Points on a hilly landscape, in no order, each with its height.
A ball rolls from a point to the lowest of its 2 nearest points, and stops where none of them is lower. Distance is the straight distance between rows; heights are no part of it.
folan: [159 149 104  93 177  96 125  98 163 109 137 109 139 155  77 154 109 128
 166  89 153  87 129 163 110 116 135 163 135 142 132 109  56 196 126 127
 129 183 134 117 165 155  81 132 106 114]  h=3.78
miro: [155 176 147 180 111 118 167 123 133 129 104 128 130  49 157  91 161  99
 127 198 137 188 114 119 131 127 145 139 111 142 144 122 127 106  88 181
 127 144  99 141  78 127 124 126 149  87]  h=6.36
Vive: [109 102 132 112 100 208 129 128 109 174 115 116 183  89 141 112 118  72
 148  85 108 143 130 183 125 126  70 115  72 166 193  84 166 101 114 126
 146  96  97 108 170 135 156 159 147 147]  h=5.94
petav: [142 143 145 105 126 185 138 153 172  97  87 175 128  40 115 107 128 115
 154  71 111 152 155 168 140 133  99 108  69 131 173 170 183 109 107 118
 118  87 126 109 102 122 147 160 141 148]  h=4.00
valar: [127 136 119 103 130 118 139 129 184  75 137 158 154  70  82 121 123 129
 109 147 117  93 134 113 118  75 150 114 100 101 171 116 181 129 168 121
 107 132 122 140  80  96 145 125  99 151]  h=3.55
Mam: [121 122 142 139 139 108 123 147 143 148 113 118 150  57 111 117 118 112
 193  93 116 116 152 162  93 149  79 107 130 165 179  88 121 130 140 106
 156 102 112 104  99 119 169 120  74 129]  h=6.96
feg: [123 110 127 120  89 120 122 130 147 131 132  91 168 117 104 130 114 105
 148 108 108  99 128 189 111 144  62 117 130 154 149  94 121 139 180 104
 171  95 163 138 133 124 209  89 108 124]  h=7.26
tubor: [115 117 140 102 173 216 117 141 176 126 112 105 104 129 143 165 151 156
 107 123  93 176 167 125 125 151 161 156 123 122  73 185 131 127  55 103
 120 143  94 132  99 110  65 135 124 145]  h=2.25
nubak: [192 133  71 136 156  87 146  94 132  81 143 124  96 192 118 158 133 151
 126 107 159  89  84  88 156 153 158 126 170 137  84 144  88 136 157 115
 113 130 144 137 101 130 124 108  99 102]  h=5.30
nozef: [157 101 177 179  54 102 141  85 177 108 116 135 122 146 133 134 124 104
 139 172 176 137 143 143 145 183  78 138 144 155  42 134 120 136 142  76
 163 123 208 157 129 120 149 107 154  62]  h=4.07
Radis: [109 103 127  90 159 119 136 111 181  79  99 160 179 145  88 157 103 113
 120  62 124 106 175 154 104 137 105 149 126 181 123 138 118 131 134  58
 144 130 170 119 150  96 110 128  93 135]  h=3.94
firi: [ 53 184 116 170 125 113 136 114  48 161 118 146 106  93 123 126 157 139
 153 135  91 125 124 143 128  74 141  95 147 123 135 101 105 164  83 165
 132 132 122 102 133 105 107 102 124 128]  h=6.43
zuran: [128 159  76 127 137 113 138 127 116  74 126 133 150 112 117 141 138 158
 134 117 141 131 126  92 119  92 158 103 106 133 171 105 140 120 111 152
  95 135  67  84 113 154 115 152 133 127]  h=3.80
gero: [166  82 113 129 112 184 174 117 169 153 118  95 182 127 135 114 116  72
 157  80 160 122  96 159 121 156  84 135  98 189 142  79  98 127 149 108
 156 101 139 114 138 142 110 151 110 117]  h=7.96
devip: [141  93 117  89 130 145 105 167  98 146 133 145 111 130 139 124 114 156
 205  52 124 122 141 143 134 138  98  99 133 110 163 142 139 124 126 121
 104  85 111  70 180 158 132 180 126 159]  h=6.45
libe: [160 123 126  93 157  97 143 103 153  77 110 155 129 151 108 152 101 133
 127  92 159 120 136 121 135 142 131 157 124 140 150 157 107 130 129 122
 111 155 140 128 161 142 108 162 130 139]  h=2.86
ponul: [127 125 125 132 135 145 125 100  40 141 109 136  57 132 121 108  95 157
 139  80 121 140  97 139 161 148 117 146 158 150 112 154  69 108 115 112
 146 154 162 171 157  94 152 110 119 187]  h=4.36
nafu: [ 70 167  94 138 137 120 135 136 129 126 141 147 167  99 101 119 142 125
  96 154 119  79 132  88 112  60 171  89 120 117 163  74 148 135 162 134
 121 133 108 126  83  86 125 100  86 150]  h=2.77
nabu: [ 97 192  86 136 144  90 120 124  28 158 121 117 145 144  98 128 143 146
 129 164 128 111  90 123 133  52 164 117 153 141 171  62  95 151 112 189
 151 175 106 138 172 122 137  89 134 159]  h=6.06
vatub: [119 106 124 105 166 136 105 180 118 146 129 128 122  75 121 123 122 162
 229  59 105 107 171 143 104 134 105  93 144 145 166 107 134 125 116  92
 114  89  73  62 118 143 124 150  75 167]  h=6.67
feb: [150 165  96 155 136  65 127 146  85 109  85 108 172 135 137 134 143 141
 101 134 113 148 124 107 127 129 136 123 157 169 186 130 115  68 119 160
 125 137  80 107 130 132 198  72 140 133]  h=3.17
Bavo: [123  97 164 104 116 154 133 130 186  75 123 191 115  83 126 136 109 132
 126  97 137 161 176 134 130 147 119 134  79 101 135 181 203 110 112  99
 107  98 142 121 102 135 108 181 144 125]  h=4.61
Gaz: [ 96 183 123 118 140 157 153 130 139 143  79 147 198 161 112 131 140  75
  57 112  91 128 134 153 136  88 129 137 101 136 145 129  88 122 101 147
 128 164 141 115 174 119 130 113 142 160]  h=3.86
Fuv: [230 155  75 148 171 104 145 115 106  80 117 126  75 166 135 137 127 170
 129 103 185 125  64  63 155 135 169 117 138 129 133 153  85 100 129 150
  99 146  93 116 109 160 117 153 128 122]  h=5.75
vabik: [177 145  95 105 116 159 116 163  79 158 110  92 139 153 149 112 151 137
 160 125 114 146  89 161 142 106 107 110 134 111 164 132  94 118  90 196
 103 151  94  87 217 171 157 137 167 142]  h=5.42
luned: [148  89 122  70 141 198 105 184 212 127 164 105 154 130  96 110 127 129
 111 124  91  62 134 158 125 116 110 113 110  95  93 130 157 140 184 104
 128 110 155 146 115 128 130 109  90 167]  h=6.25
mog: [ 86 132 162 118 154 164 106 115 117 151 143 154  50 109 112 111 118 164
 143 100  95 114 174 146 128 138 135 112 152  89  68 166 111 180 125  85
 130 127 154 144 104  87  85 125 101 167]  h=7.04
Lize: [ 87  97 132 117  98 161 112  85  69 108 142 156  58 100 103 113  91 161
 106 126 121 132 115 137 154 126 126 145 131 118 108 151 147 105 143  94
 143 148 170 196 122  71 157 113 129 188]  h=4.92
Kitif: [ 68 133 130 174 102 159 143  86  92 127 132 146  69  79 124 132 136 154
 145 113 102 152 149 156 132 138 126 119 134 127  84 143 115 156  83 115
 147 124 134 123  86  94 104 112 122 127]  h=6.79
zuki: [138 192 100 130 128 106 135 135 156 105 107 133 183 190 105 150 169 104
  82 117  78  93 138 147 145 116 130 111 131 107 103 165  96 133 120 148
 101 133 145 100 149 121 169  74 142 119]  h=4.41
gosos: [152 134 144 148  86  67 112  92 155  49 138 148  77 108 115 148 135 153
 152 166 133 149 153 136 145 174 123 148 148 118  75 179 162 135 126 108
 127 138 155 152  96 111 183  96 158  92]  h=7.55
kati: [117 138 126 133 103  92 108 148 100 133 151 138  91  70 106  97 139 168
 180 141  95  84 121 123 130  96 132  69 168  78 148 120 161 146 176 124
 108 100 128 133  91  99 182  93  85 142]  h=7.78
Bipi: [170 135 136 118 130 226 139 137 196 116 111 149  97  76 105 119 150 135
 174  85  96 135 144 183 152 148  90 117  94 105  74 178 115 165  96 123
 139 119 160 116  99 128 111 116 115 128]  h=5.07
Pap: [ 97 127 144 169 103  32 144  93 124  87 116 164 155 133 148 172 126 113
 100 154 163 166 155 106 111 146 133 160 128 159 144 136 165 124 107 139
 135 126 131 108 132 137 127 135 169  64]  h=5.56
bomu: [106 121 174 148  95  89 118 122 100 159 147 126 117 121 119  89 108 116
  92 184 130 116 117 132 144 121 121 148 149 125 131 104 137 131 183 136
 163 143 182 207 132 108 175  83 130 145]  h=2.59
beb: [ 95 132 186 128 141  96 101 158  88 210 155 128  93 100 154  90 112 126
 171 175 124 130 149 125 112 115 134 134 144  85 158  90 132 174 134 168
 144 135 129 151 153 136 101 143 117 128]  h=6.80
dilan: [ 66 113 168 100 133 166  88 162 123 171 134 119 137 175 133 101 114 121
  60 122  79 102 166 161 138 146  93 132 158 139  85 129 126  99 173  72
 157 125 176 187 156 111 153  83 113 188]  h=5.61
bibis: [146  69  87 115  75 196 126 138  76 147 164 111 124 150 152 113 106 127
 138 106 123 127  70 124 148 116 104  90  92  97 153 105 174  89 151 143
 120  88 124 116 166 148 143 154 155 146]  h=5.95
Rono: [105 136 120 150 149  78 148  89 110 165 142 140 133 165 114 140 117 108
 129 139 188  89 103 112 129 111 148 147 147 165 123  69  83 179 151 129
 171 149 167 157 133 134  52 116 100 105]  h=6.66
fini: [150 187 170 128 143 173 126 107 190 122 119 146  78  86  77 110 147 121
 143 121  96 122 137 192 143 114 131 143 115  90  56 181  83 205  96 116
 135 180 175 151 116 109 109  98 125 126]  h=4.73
dus: [119  98 185 165  76 104 119 106 149 140 148 125 132 164 133 100 117 101
  75 207 169 108 115 125 145 143 119 148 144 128  39 114 131 129 166  94
 165 131 219 205 134 117 141  91 155 106]  h=3.38
ratog: [141 161 113  93 160 142 112 145 104 153 134 110 115 194 148 120 120 148
 123 151 157 127  97  81 129  85 171 127  99  76 156 102 123 141 129 173
 100 168  95 116 182 166  96 189 147 146]  h=4.83
foni: [174 189 144 138 150 183 155 154 168 143  86 135 112 100 148 108 164 107
 147 107 102 154 141 173 150 147 117 125 105 111 109 188  81 143  67 162
 106 140 120 102 119 144 103 142 137 123]  h=5.39
Padog: [ 54 102 122 139  74  75 122  94  81  91 145 170 139 123 139 172 102 133
 110 131 142 149 146 115  95 115 114 127  93 125 171 120 207 119 126 135
 132  94 116  89 132 141 146 158 177  97]  h=4.93
lolo: [ 79 104 133 146 136  86  93 128  58 168 161  93 131 216 167 156 125 146
  83 171 109 139 137 101 118 152 147 143 176 134  86 112 128 126 138 140
 169 119 131 146 157 122 126  77 151 122]  h=6.00
bomuk: [144 145 167 151 129 103 127 129 128 184 146  91 108  80 150  98 142 109
 171 203 138 167 125 127 121 145 148 161 140 118 130  99 105 160 111 179
 151 152 106 162 101 132 116 119 123  93]  h=6.61
fenom: [131  76 130 127  54 136 114 108 139  92 158 131 137 156 123 155 110 115
 109 163 132 122 131 153 132 141  92 127 102  86  82 146 182 106 136 114
 131 104 173 142 139 139 179 121 180 109]  h=5.20
sek: [108 145 195 111 191 125  80 192 182 228 140  90 124 170 167  84 139 117
  96 174 118  96 142  83 108 144 174 132 155  93 105 124 129 143 185 117
 130 126 123 166 103 108  99 130  96 148]  h=5.86
bub: [159 128 126 133  78 118 148 120 189 111 144 131 168 147 113 132 127  76
 155  99 135  74 128 184 122 143  57 101 105 121 100 124 122 165 177 109
 152  74 187 105 128 147 173 122 117  75]  h=7.51
veva: [ 75  65 140 129 117 153  94 107 116 147 173  97 121 189 153 169 117 149
  79 171 125 155 161 107 111 149 146 150 150 112  42 139 146 121 114  99
 149 118 128 137 126 122  83 121 148 111]  h=6.28
nipuv: [137 178 131 154 135 119 132  92  48 142 107 148  50 114 134 100 115 143
 137 134 142 153  79 129 157 117 146 142 134 116 137 148  79 135  91 174
 124 172 133 152 151 116 119 138 150 140]  h=3.69
fav: [134  69  96 136  70 138 149  82 104 102 143 106 150 148 133 164 101 110
 123 119 162 158  85 148 119 144 101 161  98 158 135 108 143 119 118 141
 140 127 128 106 155 153 113 154 173  91]  h=7.25
Luda: [144 153 142 136 128  58 114 117 181  64 132 169 122 163 122 157 156 118
 111 146 105  97 189 119 140 155 134 130 161  96  56 183 155 134 141  91
 106 115 174 133  95 108 178  92 146  93]  h=7.72
mep: [180  80  94  91 131 220 150 132 150 130 161  63 128  64 119 101 137 138
 133 178 139 124  68 128 124 100 149 144 116 138 138  72 139 115 152 141
 117 169  91 181  84 109 116 115 104 159]  h=4.58
nalav: [ 92 103 125 176 140  92 138 120 107 136 120 105 131  92 156 155 147 148
 136 153 135 174 141  85  98 163 152 145 175 195 127  92 126 111 107 121
 157 121  72 129  61 111 113 100  99  98]  h=5.17
mili: [ 74 117 123 173 113  64 168  66  89 117 123 171 148 156 130 170 116 112
  96 140 180 126 117 107 121 110 131 146 130 178 132  87 133 154 120 136
 169 132 156 129 144 125  79 134 142  84]  h=6.13
kerev: [144 130  69 125 127 111 141 111 124  99 173 166 130 192 119 147 122 135
 117 105 158  63 107  74 148  97 143  86 109  84 125 108 149 145 174 125
  94 105 141  87 136 160 106 170 117 110]  h=4.90
leso: [124 157 117 101 189 102 103  73 118 131 140  92  67 173  87 155 114 160
 164 113 144  95 114 147 120 126 179 173 162 120  91 124  73 205 120 123
 125 184 129 147 138 108  76 115 112 131]  h=4.42
deso: [102 142 125 141 119 146 137 136 121 108  84 166 120  83 129 133 134 130
 155  40 103 136 153 151 135 162  93  78 112 158 143 168 145  98 109  86
 129  55 120  87  94 104 167 142 118 147]  h=3.16
sis: [114 129 169 135 126 103  92 171  93 160 137 153  55 119 143  82 136 168
 141 134  92 110 153  92 147 145 139  78 183  68 106 162 146 121 173 107
 109 103 146 160  97  92 164 103  97 161]  h=7.91
Vozam: [141 129 131 175 125  82 145 136  73 171  99 157 103 118 144 100 115 132
 176  82 151 104 104  97 146 158 102  85 156 155 159 106  94  98 160 118
 143  68 135 115 100 126 175 135  83 142]  h=3.12
repez: [ 98 120 105 153 132  90 157 115 169  73  93 126 177  87 122 174 142 134
 130 113 137 144 146 108  86 144 133 116 132 199 155 106 151 115 114  91
 132 104  84  87  59 105 121 130 101  90]  h=5.79
kis: [179 173 109 106 130 119 146 123 130 106  97 189 129 125  93 103 122 118
 167  38 128  82 115 149 160 101 102  96 102 126 165 162 106 145 152 131
 103 100 162  90 173 150 165 156 129 149]  h=5.24
poret: [166 123  69 106 127 110 132 152 128 113 149 119 181 179 131 139 125 141
 142 114 158 112 121  90 127 110 131 107 101 112 169  91 137 120 161 161
 106 127  97  80 163 183 130 173 135 126]  h=4.39
zomuk: [141 110 110 125 158 168 132 137  88 137 121 101  84 114 156 128 122 166
 149 109 126 178 117 114 131 150 139 140 130 149 133 137 102  91  79 138
 113 136  77 121 124 143 105 153 125 150]  h=2.80
bada: [110  94 165 120 131  97 143 101  95 138 105 144 124  85 127 109  71 110
 125 129 167 153 133 134 124 139 108 188 131 183 195  92 120 113 133 124
 162 163 148 182 159 120 122 149 128 158]  h=5.00
lum: [ 66 125 153 124 112 229 110 151 145 183 150 110 123 146 128  96 141 119
  59 148  78 102 138 166 145 118 124 106 120 102  45 143 123 128 132  98
 141 128 173 162 125  94 120  91 128 180]  h=5.85
migar: [133 121 130  91 114 183 113 176 101 193 109 107 176 131 152 110 136  94
 151 104  91 147 138 187 134 117  70 122 108 138 188 119 125  99  98 165
 120 137 100  97 218 166 156 144 161 152]  h=5.66
Bopi: [128 146 108 124 102 167 126 154 140 124 149 122 115  59 110 110 161 149
 184 144  77 111 130 152 127  90 123  78 114  76 133 129 157 158 117 155
  99 100 101  95 101 118 138 125 107 124]  h=7.62
nuv: [ 97  99 188  97 137  82  80 150 114 149 172 143  84 115 145 113  89 155
 155 158 123 134 177 106 114 132 145 148 140  56 150 139 179 151 154 133
 110 127 120 148 149 132 117 167 131 138]  h=6.95
Fudak: [161 112 115 135 106 121 182 100 194 101 110 130 198 141 101 129 122  66
 122 102 174  85  83 129 127 124  97 124 104 171 142  91 113 140 178 101
 148 103 177 127 132 123 131 136 106  93]  h=7.82
Tepa: [134 107 126 140 124 102 136 108 116 141 155  85 153 117 133 132 125 114
 122 214 157 158  92 105 112 114 165 176 137 154 149  59 135 141 137 175
 155 169 100 167 119 133 102 113 137  96]  h=6.85
pepa: [ 90 123 128 117 151 170 145 119 154 133  99 160 157 134  96 114 124 100
  92  61 114  85 138 139 131 122 114 116 127 170 109 131 101 119 160  62
 154 112 184 144 117  76 132 105  80 169]  h=4.69
nes: [136  86 155 118 104  55 110 117 174  88 156 114 132  99 112 142 109 135
 171 163 139 134 164 146  98 166 114 167 146 129 138 122 159 156 156 117
 143 130 127 143 106 126 151 121 120  83]  h=7.31
Mediz: [119 127 122  92 117 156  95 171 175 141 186  91 152 111 113 116 145 129
 133 202  86 104 132 122 122  77 160 117  99  45 129 113 178 154 138 167
  93 125  96 121 127 140 131 131 127 133]  h=7.49
Gab: [128 114 112 166 122 107 139 144  79 123 111 147  88  91 161 126 125 158
 183  60 145 151 123  97 126 172 104  83 136 165 156 141 140  88 113 107
 116  47  87  71  77 144 143 162 114 123]  h=1.85
varos: [150 199 117 121 130  97 145 121 123 129 105 174 144 180 102 118 146  96
 107  69 103  73 117 150 162  98 105 105 128 104 116 161  76 163 156 136
 109 126 196 111 183 143 179 108 133 128]  h=4.82
dopan: [135 124 156 104 108 208 112 165 195 130 129 136 127 107  91 103 142 113
  74 157  82 117 136 159 152 116 129 127 102  88  73 160 156 117 150 103
 122 144 172 190  99 102 164  91 129 183]  h=6.05
fike: [134 147 110 143 120  95 131 123 123  68 127 144 103 106 155 145 135 168
 140  92 143 199 144 128 123 151 134 134 117 151 150 205 152  95  68 141
  83 118  96  69 113 173 121 151 185  91]  h=3.00
pif: [130 125 128 168 140  67 136 158  44 196 112 117 127 130 151 123 126 135
 194 115 153 123 112 119 123 146 102 115 171 182 176  66  79 116 128 159
 163  99  99  92 146 162 151 117 111 131]  h=3.92
fetid: [ 97 162 151  98 158 183 106 143 132 169 149 159  78  75  86  78 121 143
 149 115  98  81 127 141 120  59 148 100 118  71 116 130 116 186 144 115
 115 162 149 149 114  86  88 131  81 173]  h=7.21
teg: [ 94 154 131 130 118  91 118 158 117 145 136 134 167 136 108  99 128 115
  55 185 100  89 107  99 134  82 149 124 139 113 154  98 156 109 186 143
 127 141 149 182 120  94 186  72 114 167]  h=1.71
Tam: [125 135 130 158 118 100 146  98 148 133 173 177 102 161 129 126 126 102
  93 161 162  76 125  86 152 106 149 106 108  70  95 125 152 164 153 129
 112 113 165 130 110 144  97 154 126  92]  h=5.34
dof: [157 120 135 145 141  93 148 128 178 115  84  95 185 154 128 151 146 103
 109 135 141 144 135 126 122 170 126 163 165 189 120 132  85 116 129 108
 146 153 141 141 135 106 130  92 100 103]  h=4.51
pegi: [134 121  75 133  68 133 158  85 124  71 133 133 140  91 130 153 109 111
 164  84 166 138  89 142 115 128  96 104  68 164 169 110 165 150 122 143
 116  84 100  66 120 161 135 184 163  87]  h=6.82
fonal: [157 155 124 199 100 157 157 145 110 157 119 129 123 136 192 107 173 103
  98 166 112 170  89 100 151 126 131  88 108  96 109 143 122  88  98 189
 122 107 113 109 110 143 126 129 156  90]  h=6.04
rof: [190 115 138 166 128  96 146 122 141  95 134 131  86 109 186 133 135 146
 143 130 177 203 121  84 128 179 141 147 125 140 123 186 131 107 101 154
 108 124  99  98 102 182 102 175 169  54]  h=1.83
gatob: [ 96 145 142 205 149  44 147 141  70 176 108 147 136 132 169 139 146 131
 142 142 135 148 142  88 114 152 136 118 163 175 150  89 113 121 118 162
 161 103 105 103  98 132 119 107 120  97]  h=4.59
rulo: [134 117  90 119 110  72  92 137  82  87 133  97 161 146 144 162 127 156
 118 124 124 172 134 132 106 136 121 148 138 151 190 137 150  80 117 165
 116 138  70  83 169 164 179 114 180 108]  h=2.29
Ranut: [160 106 138 129 144 221 136 138 199 134 134  80 136 159 162 158 173 125
  79 184 120 178 111 101 132 134 179 147 104 100  42 170 146 109  75 127
 109 135 111 138  98 131  90 133 149 105]  h=1.55
Nidop: [116 182 155  99 226 169 101 154 165 163  73  86 106 132 142 135 159 140
 127 134  79 160 163 133 104 141 176 163 141 141 117 155  92 137  59 124
 115 178  62 128 116  99  95 127 123 162]  h=2.78
zamon: [136 205 125 109 195 174 142 158 147 141  53 123 174 129 127 120 154 105
  74 128  95 146 141 121 131 103 153 132 118 158 159 139  85  87  73 131
 107 175  71 124 133 117 120 125 125 188]  h=3.29
kegi: [ 58 115 143 122 160 119 113 162  90 197 136 114 154 203 167 143 125 131
  78 143 119 116 146  91 111 127 140 125 137 135 137  87 122 120 138 137
 151 120 118 132 163 139  92 126 119 150]  h=5.70
zimi: [ 88 101 125 128  87 139 107 106 117  78 139 173 134 182 127 174 121 124
  55 137 107 143 163 127 138 131 125 130  95  88  73 190 189  75 100  98
 112 106 161 127 136 126 154 134 191 120]  h=4.72
Raz: [161  39 120 100  96 147 108 136 114 121 196 103 112 181 146 131  87 146
 114 142 150 113 101 113 138 148 116 137 120  87 115 119 170  92 182 117
 129 102 143 154 145 168 129 150 141 137]  h=5.62
mupul: [126 196 104  95 175 139 119 149 110  88 112 139  85  74 115 118 152 188
 160 112 109 137 142 118 132  81 174 102 119 105 153 153 138 139  67 146
  65 142  71  85 122 135  94 156 144 165]  h=4.40
Ritag: [ 87 116 209 105 167 157 100 160 201 180 142 136 124 145 133  94 112  91
  81 160 117 111 172 121 104 126 147 145 115  92  80 141 136 150 142  91
 136 141 162 171 119 109  75 148 109 149]  h=5.67
natid: [125  77 123 113 104 174 114 126 123  74 113 149 155 164 137 173 120 121
  48 110 124 186 135 116 128 148 126 142  99 127 145 189 202  17 110  99
 116 127 121 143 147 131 157 137 192 133]  h=4.08
Pamor: [ 84 102 174 108 136 128 121 120 180 117 139 161 142 141 106 106 104 105
  77 142 153  71 147 117 113 113 128 144 144 141  83 121 132 137 190  54
 143 134 207 186 115  83  95 122  88 142]  h=5.29
tedif: [135  60  81 154  87 154 154  94 109 110 154  59 164 164 133 163 129 124
  98 173 151 154  66 118 115 122 136 162 131 164 104  75 130 124 123 143
 154 144 124 140 133 132 100  98 146  96]  h=7.17
rudom: [166  65 123 145  94 115 125 101 107 146 166  52 119 164 145 137 109 132
 155 159 158 148  97 150 127 181 106 174 168 158  90  95  88 149 147 146
 172 146 134 160 139 153 119  96 128  89]  h=7.46
Vabog: [ 51 112 112 107 148 136 104 147  92 150 134 118 161 210 134 145 129 138
  77  92  75  89 175 143 122 139 105 112 161 140  95 125 115 110 146  82
 142  96 150 119 156 109 137  85 112 158]  h=5.31
Rosig: [183 103 108  92 157 176 134 177 166 116 152 112 118  56 116  97 131 151
 152 152 138 111 109  90 123 102 150 111 112 114 170  87 162 109 168 135
 101 128  81 149  71 124 132 144  76 167]  h=4.17
nov: [106  76 112 144  97 100 151  88 146  70 107 106 170 141 107 187 132 132
 111 137 156 133 125 109 102 146 118 150 159 201 102 112 143 113 142  69
 149 122 141 139 106  81 132 103 103  93]  h=5.18
galog: [164  84 140 131 110 164 148 114 149 173 154  80 122 139 123  93 109 103
 152 115 169 104  87 170 136 156  88 151 137 152  89  94  64 167 169 114
 176 133 180 170 142 151  98 126  98 112]  h=7.70
nazum: [ 98 145  98 139  85  57 112 103  95  37 132 159 104 113 131 168 127 169
 133  96 119 144 143 126 118 140 119 108 127 124 152 178 186 106 116 114
  98  90 115  82 105 126 178 124 164  98]  h=4.10
duli: [127  91 103  98 114 165 113 158  73 165 150 148 106 183 154 104 104 146
 154  73 130  93  99 107 160 115 103  68 135  76 136 133 140 126 159 119
 107  73 154  97 195 153 115 180 121 166]  h=6.23
Tos: [108 163 112 155  82 137 160 110 109 130 103 158 163  75 127 116 131  87
 142 100 130 123 106 152 125  95  90  92  80 148 194  93 140 135 126 158
 138  87 124  86 131 124 153 158 146 116]  h=6.37
bodeb: [108  82 159 145 103 164 110 146 147 179 164 105 143 197 180 152 135 115
 100 160 116 159 169 132 124 164 120 125 116  76  51 156 141 129  92 130
 124  90 130 103 136 170  96 149 170  86]  h=6.50
sunu: [162 186  97 116 152 128 119 154  51 152  86 128 119 174 144 102 136 139
 115 129 147 138  69  92 151  86 147  97 133 104 174 124  91 100 100 179
 102 163  91 104 200 153 139 164 163 174]  h=5.15
zuk: [147 112 137  84 171 123 111 138 135 120 106 115 116 165 151 160 112 151
 118 105 140 177 152 127 120 170 140 179 131 133 147 177 112  97  93 129
 107 163  91 130 169 156 108 161 152 143]  h=1.97
kef: [129  76  91 103 102 146 116 120 135  64 123  95 183 134 119 194 131 140
  87 125 115 181 140 138 101 136 122 153 119 166 176 146 192  45 110 111
 124 135  71 122 137 139 165 113 169 115]  h=3.31
timig: [196 127 115 141 137 159 137 111 161 115 150  85  92 146 157 153 152 139
 137 156 150 179  95 113 138 153 166 152 116 106  79 166 115 145  82 168
 110 143  91 117 111 170  79 152 158  75]  h=0.58
mudov: [129 180 150 114 155 182 124 153 169 171 132 124 121  92 114  87 147 103
 116 174  95 116 121 137 121  80 156 125  94  78 131 122 116 161 116 158
 113 168 121 157 111 105  99 135 111 146]  h=7.35
Tosek: [116 105 155  79 155  46  74 125 164  92 188 134 115 123 106 150 103 151
 172 148 114 102 210 125  95 144 149 161 147  80 119 132 167 179 158 113
 116 129 116 117 127 128 113 132 123  97]  h=7.11
Kolis: [127 165  79 112 123 104  99 142  45 134 123 106 137 122 118 121 147 162
 200 131 124 126  97 156 121  66 134 102 164 122 180  78 100 160  88 186
 111 158  89  72 205 159 150 119 147 148]  h=5.71
likef: [159 153 141 133 161  75 154 136 163 113  60 127 201 108 127 133 132  98
  89 147 147 153 143 102 120 136 140 158 144 188 194 117 113  76 124 131
 127 154  92 139 118 121 160 113 119 135]  h=3.89
nafef: [196 160 116 166 122 194 181 150 132 140  84 122 116  74 159  90 168 114
 149 104 118 168  95 140 158 152 107  94 104 144 123 154  95  87  85 160
 116  97 110 108  81 133 140 130 129 124]  h=5.69
fum: [192 184 139 126 148 105 147 140 149 123 107 166 108  50  85  76 119 111
 190  89 140  92 113 142 139  97 119 110 112 111 180 132  96 161 151 146
 111 137 134 126 113 143 141 153  98 136]  h=5.63
bam: [171 159 122 127 173  78 117  82 176 101 150 120  93 169 103 160 147 126
 145 134 152  84 133 124 140 150 170 151 171 112  58 154  93 194 139 101
 121 154 152 137  97 119  93 105 104  82]  h=4.87
lib: [130 113 133 129 164 109 133 105 155 145 141  97 130 149 126 137 121 133
 117 178 186 122 103  69 115 132 190 163 160 156 112  96 108 150 149 116
 137 166 123 177  98 104  59 131  90 110]  h=7.05
vasev: [128 176 167 150 109 141 150  87 119 152 114 142 100 104 110  99 124  92
 119 145 128 145 115 176 143 110 120 163 113 111 113 145  76 168 104 159
 146 177 175 165 153 124 120 118 145 121]  h=4.29
zadu: [114 122 179 117 169 107 134 143 125 143  88 139 140  76 143 108 108 118
 107 141 133 176 166 112 121 144 125 170 134 178 201 110 140  71 100 117
 133 169  86 161 130 118 129 151 121 165]  h=4.46

Where does a ball stop that starts at each point below?
fum -> timig
Rono -> timig
Bopi -> zuran
miro -> nipuv
vatub -> rulo
pegi -> zuran
sis -> zuran
